A landscape with many peaks, sampled at points; each row gives a point and its height.
From any point a climber steps to the highest of the 2 points nearest to it. It stops when none of these is higher. Distance is the straight distance between rows; heights are no part of it.
<664> height 6.82: [ 75  90 130 128 160 107  78 153 142 130  86 168 140 104 123 158 134 142
 104 122 138]
<281> height 5.83: [104 107 101 137 156 106 145 134 138 117 165 129 120 120 149 103 129  99
 142 152 143]
<564> height 7.70: [ 97 109 160 166 142 109 119 122 138 120 105 137 117 111 130 124 131 111
 109 155 116]
<1046> height 3.30: [137 101  53 137 126 147 187 122  92 143 145  58 112  82 130 124 145 199
 165 208 162]
<200> height 4.41: [127 141 114 173 120 126 191 121 102 133 146 107 118 131 142 142 175 151
 164 164 143]
<357> height 8.21: [ 76  85 102 119 140 124  98 167 138 183 132 102 155 113 117 157 143 157
 141 125 121]
<939> height 6.93: [ 53  71 128 128 150 114  88 162 133 139  96 132 161  81 138 168 145 192
 106 127 158]
<43> height 7.89: [104 105 111 145 113 110  75 126 150 142 125 144 179 107 133 148 135 141
 124 131 112]
<498> height 8.19: [ 85  64  18  82 187 109 155 130 127 135  83  36 104  18 150 152 166 216
 137 197 177]
<477> height 6.64: [184 166 185  75 134 167  42 104 157 104 109 166 138 129  80 161 120  61
  78  84  70]
<843> height 7.09: [175 154 152 164 122 151 104 127 154 109 109 158 106 175 107 102 125  97
 128 107 101]
<806> height 6.18: [214 208 182 167 130 158 181  84 121  99 127 144 116 232 130 105 112 106
 108 115 104]
<1012> height 6.03: [ 79 102  89 119 155 106 149 166 137 136 106 109  91 114 134 137 167 156
 158 143 174]
<546> height 5.35: [195 176 139 160 134 104 191 129  92 132 149 140 119 181 136 105 128 139
 134 146 143]
<413> height 7.20: [118 122 148 118 145  96 106 149 128 137 147 138 127 122 120 134 117 133
 122 153 166]
<580> height 6.81: [133 136  99 148 114 154 174 127 101 145 172  90 122 149 132  89 132 127
 129 154 154]
<906> height 6.31: [ 58  61  90 118 123 114 108 139 137 135 109  68 124  87 160 134 163 193
 126 128 173]
<673> height 5.65: [107 106 125 131 136  88 163 116 115 131 166  72 109 119 153 140 159 159
 151 150 173]
<56> height 7.66: [125  99 155 134 130 116 152 126 102 129 142 135  99 120 124 116 112 158
 131 177 156]
<703> height 7.38: [118 130 163 169 129 110 111 104 134 113 141 136 137 126  99 138 105  93
  98 129 100]
<270> height 6.97: [125 150 143 115 122 119 118 157 139 150 117 144 138 126 146 124 130  61
 109 105  99]
<837> height 8.29: [211 183 184 155 120 171 124  86 138  97 116 163  95 201 114 108 119  90
 107 100  92]
<838> height 6.40: [ 87 119  98 122 155 106 122 158 152 131 123 133 131 126 153 133 148 117
 159 137 146]
<908> height 6.35: [140 146 158 118 140 132 114 140 135 129 117 187 141 145 112 115 128 104
 149 139 100]
<276> height 6.27: [156 167 174  80 105 157 129  78 139 118 126 161 145 173  95 105 117  87
 118  87  72]
<105> height 6.37: [115 119 182  99 130 130  93 138 149 117 103 153 121 112 137 176  87 105
 131 100  77]
<701> height 6.73: [ 64  89  94 131 141 144 116 153 130 118 120 116 126  94 150 157 114 155
 147 172 167]
<87> height 7.24: [218 196 202 125 127 175 106  81 135  83 111 158 119 160  98 101 120  68
 106  86  59]
<45> height 7.79: [104 105 118 131  98 134 169 128 128 163 144 102 129 125 126  84 133 133
 136 120 134]
<815> height 5.02: [164 153 133 191 110 177 183 121  94 117 147 103  86 182 133  99 115 141
 128 164 145]
<898> height 6.13: [194 203 156 142 134 115 145 124 105 110 157 152 138 193 115 110 115 104
 110 131 148]
<957> height 5.57: [ 96 102  66 110 165 101 175 151 116 126 146  67  84  97 124 117 156 172
 174 157 191]
<47> height 4.58: [152 121 115 138 117 102 125 149 120 165 140 156 147 113 147 141 158 143
 144 129 129]
<937> height 4.00: [160 151 103 176 113 142 138 127 122  92 157 128 119 169 134  95 111 124
 157 130 138]
<453> height 4.40: [140 125  99 143 113 120 143 144 100 164 167 138 143 104 154 131 119 151
 131 154 171]
<38> height 6.22: [113 132 128 130  87 142 100 138 108 106 134 107 122 155 134 104 135 138
 140 131 140]
<504> height 5.85: [149 147 129 142  88 166 157 102 101 139 165 127 149 147 148  82 110 117
 119 141 132]
<575> height 6.72: [ 60  72 156 107 165 117  61 168 164 147  66 151 164 109 135 152 126 161
  92 100 103]
<852> height 6.75: [115 128 120 116 137  97 147 154 134 133 114 145 124 120 151 121 146  92
 150  97 114]
<929> height 6.10: [124 129 177 118 127 117 133 144 134 128 112 134 106 116 131 133  88 121
 152 106 104]
<707> height 5.06: [170 183 118 150 110 144 158 103 118 130 136 148 140 199 116 129 125  75
 110 112  91]
<962> height 4.99: [125 128 148 108  93 136  97 106 187 148 109 172 154 131 125 130 115 109
  98  94 109]
<325> height 8.15: [122 123 119 104 128 130  95 144 156 133 106 147 145 140  99 169 114  81
 121  61  68]
<324> height 0.38: [179 151  85 156 134 153 225  99  94 117 169  38  93 126 146  83 137 198
 150 209 198]
<590> height 7.96: [133 168 130  96 132 144  94 133 143 120 134 143 156 170  80 152 106  70
 121  82  87]
<179> height 6.53: [158 123 170 103 125 143  61 104 165 125 112 156 142 130  85 125 100  75
  84  74  70]
<146> height 7.32: [118 106  88 146 121 138 200 133  83 137 123  69  74  79 129 105 145 168
 119 169 192]
<807> height 6.21: [113  66  52 106 129 131 157 121 100 120 107  58  75  79 134 113 155 209
 125 196 184]
<965> height 3.91: [112 104  85 166 137 134 172 131 117 156 131  89 121  94 129 128 169 161
 166 188 151]
<227> height 6.16: [ 78  85  96 111 126  84 114 137 152 133 131  90 124 120 141 133 144 159
 127  91 169]
<92> height 6.56: [ 95 102 161  94 141 128  48 156 162 124  87 157 156 114 130 153 103 138
 138  98  97]
<856> height 8.23: [122  97  75 149 134 109 173 126 103 152 134  85 107  41 135 129 160 192
 121 184 201]
<292> height 6.00: [102  99 124 131 116  89 142 115 121 143 162 111 127  99 150 143 149 142
 131 107 160]
<1015> height 6.66: [121 111 135 113 154  99  96 148 143 121 108 192 126 135 125 147 120 116
 126 123 113]
<261> height 6.76: [116  92  94 147  94 134 155 125  92 124 133  80  86 111 135 125 133 165
 126 140 165]
<143> height 8.26: [ 71  99 122 129 122 112 117 169 145 148  94 115 131  70 147 132 116 132
 114 102 132]
<497> height 5.51: [194 215 173 110 117 121 131  97 132  96 146 137 140 180 118 123 103  78
 102 100 109]
<547> height 5.48: [183 177 144 163 127 167 132 128 138  93 134 149 107 194 128  80  96 104
 141 137 127]
<541> height 6.08: [108  81  70 127 146 119 136 139 118 109 169 119 111 107 151 110 129 147
 148 164 175]
<875> height 6.23: [130 148 156  85  99 125  58 135 136 117  80 172 151 134 141 133 138  96
 120  80  81]
<759> height 6.29: [198 169 155 124 118 170  71  99 139  85 130 168 122 167 123 137  89  64
 116 120  67]
<181> height 6.46: [186 177 171  78 122 152  99  83 155 113  94 193 158 149  96 125 137  69
 113  89  55]
<117> height 5.62: [189 194 169 101 137 165 149  63 143  89 150 172 138 187  95  93  90  75
 133  93  74]
<246> height 8.45: [ 79  84 118 106 138 141  88 152 159 154 144 127 144 134 121 158 123 123
 133  81 125]
<6> height 4.47: [162 190 158 118 105 175 117 102 144 115 149 175 159 156 141 117  90  82
 125 130 117]
<263> height 5.13: [165 165 143 116  81 128 115 106 162 143 127 140 142 146 125 142 103  84
 113  73  94]
<901> height 5.63: [160 164 174 130 125 118 133 110 108  94 145 139 122 160 133 119 115  78
 128  96  89]
<492> height 7.47: [ 96  81  95 148 122  85 147 133 132 148 103 113 139  62 132 115 144 176
 132 131 146]
<229> height 6.79: [199 175 177 114 115 180  80  95 151  96 112 141 118 145  85 150 107  49
  89  76  55]
<591> height 8.35: [127 127 177 165 134 137 149 139 112 135 116 140  91 132 124 123 132 127
 143 160 133]
<849> height 2.66: [134 117 107 121 127 127 193 114  79 124 160  71 105 106 137 107 158 197
 173 187 180]
<310> height 7.67: [138 159 131 114 136 128 109 148 119 118 138 145 119 191  97 141 132  90
 123 103 124]
<963> height 7.36: [ 57  85  84 113 175 102 110 159 119 130 138  72 137  55 144 148 159 180
 151 174 171]
<90> height 8.20: [ 85 113 133 116 108 136 133 135 155 165 126 125 135 115 125 137 114 120
 126 104 135]
<1042> height 6.74: [153 160 151 145 136 110 135 132 120 122 153 160 124 153 114 117 116 117
 116 149 161]
<768> height 7.68: [ 91  92  89 151 115 110 128 139 124 159 108 132 177  73 138 152 125 162
 117 145 126]
<1034> height 5.12: [169 185 149 129 103 159 160  92 109 117 165 148 169 172 137  93  98 116
 141 129 110]
<234> height 7.05: [ 57  63 109 124 171 102 121 162 131 146 114 106 128  59 138 151 128 165
 114 168 163]
<449> height 6.33: [161 162 148  76 106 130  86 109 154 121  87 190 161 136 109 167 130  94
 118  63  63]
<858> height 6.86: [159 143 172 170 138 150 164 115 118 123 149 116  84 176 126 113 125 126
 143 144 122]
<473> height 7.37: [ 90 136 130 101 138 144 134 138 105 126 141 149 122 160 114 146 139 122
 142 122 136]
<956> height 4.48: [130 129 137 119 120  77 116 148 124 151 135 144 165 113 133 168 128 128
 129  85 105]
<739> height 7.69: [ 90  81  61 144 144  90 156 143 125 150 101  91 124  53 132 154 168 200
 124 161 177]
<381> height 4.81: [162 148 123 170 107 105 170 126 104 141 132 145 127 144 140 121 147 151
 150 139 130]
<636> height 1.87: [156 142 119 152 133 171 197 119  71 125 156  78  93 149 130  80 152 195
 165 193 180]
<1011> height 5.34: [156 156 124 145  83 147 132 127 125 141 143 125 136 161 129 129 109 106
 118 108 105]
<734> height 5.55: [135 110  66 139 134 140 170 123  98 118 159 105 121 126 147  76 140 137
 137 192 168]
<523> height 7.73: [ 63  62  43  95 175 117 129 164 108 134 109  44 128  33 141 146 152 202
 134 174 172]
<395> height 6.11: [109 142 145 101  93 118  80 138 124 111 118 138 149 147 139 136 137 122
 142 101 111]
<83> height 6.83: [106  99 112 128 147  84 111 132 124 138 145 117 147 103 129 141 126 177
 132 186 156]
<10> height 8.11: [ 98 108 140 128 120 106  81 149 166 151  99 132 158  80 157 162 107 114
  98  79 113]
<1006> height 6.50: [ 84  63  87 122 115 129 142 141 107 148 110  82  96  94 138 113 142 182
 128 168 168]
<125> height 7.06: [117 146 154 111 114 158 154  99  99 120 158 171 131 166 130 126 140 114
 141 128 113]
<467> height 5.98: [162 165 186 121 148 123  93 124 128  99 116 175 136 136 116 126 122  69
 126 109  73]
<194> height 4.09: [200 191 139 174 142 152 208 107 104 120 152 136 118 218 142  92 115 117
 130 129 140]
<817> height 6.49: [ 92 114 102 151 113 119 116 144 111 111 123  94 118 118 119 129 115 145
 125 129 141]
<284> height 8.28: [ 92  93 129  93 146 137  76 137 177 151 111 158 153 128 110 167 111 104
 100  47 100]
<404> height 6.44: [148 111 162  82 140 128  46 118 186 126  95 172 156  97 110 153 102  87
  91  44  68]
<349> height 7.18: [107 138 179 138 123 103  95 111 166 123 109 127 136 134 109 134 132  85
 109  94  79]

For each start below, name the point where the climber stops.
<125> => <246>
<324> => <546>
<105> => <498>
<636> => <546>
<901> => <498>

Call two points neighbours if one is among the 2 nearest of the other. Go from one point of each pair to the other, from neighbour to neighbour, staying as high as possible. Name the lowest point that can't be avoided.
<580>, <837> => <404>
<246>, <143> => <90>
<856>, <181> => <395>
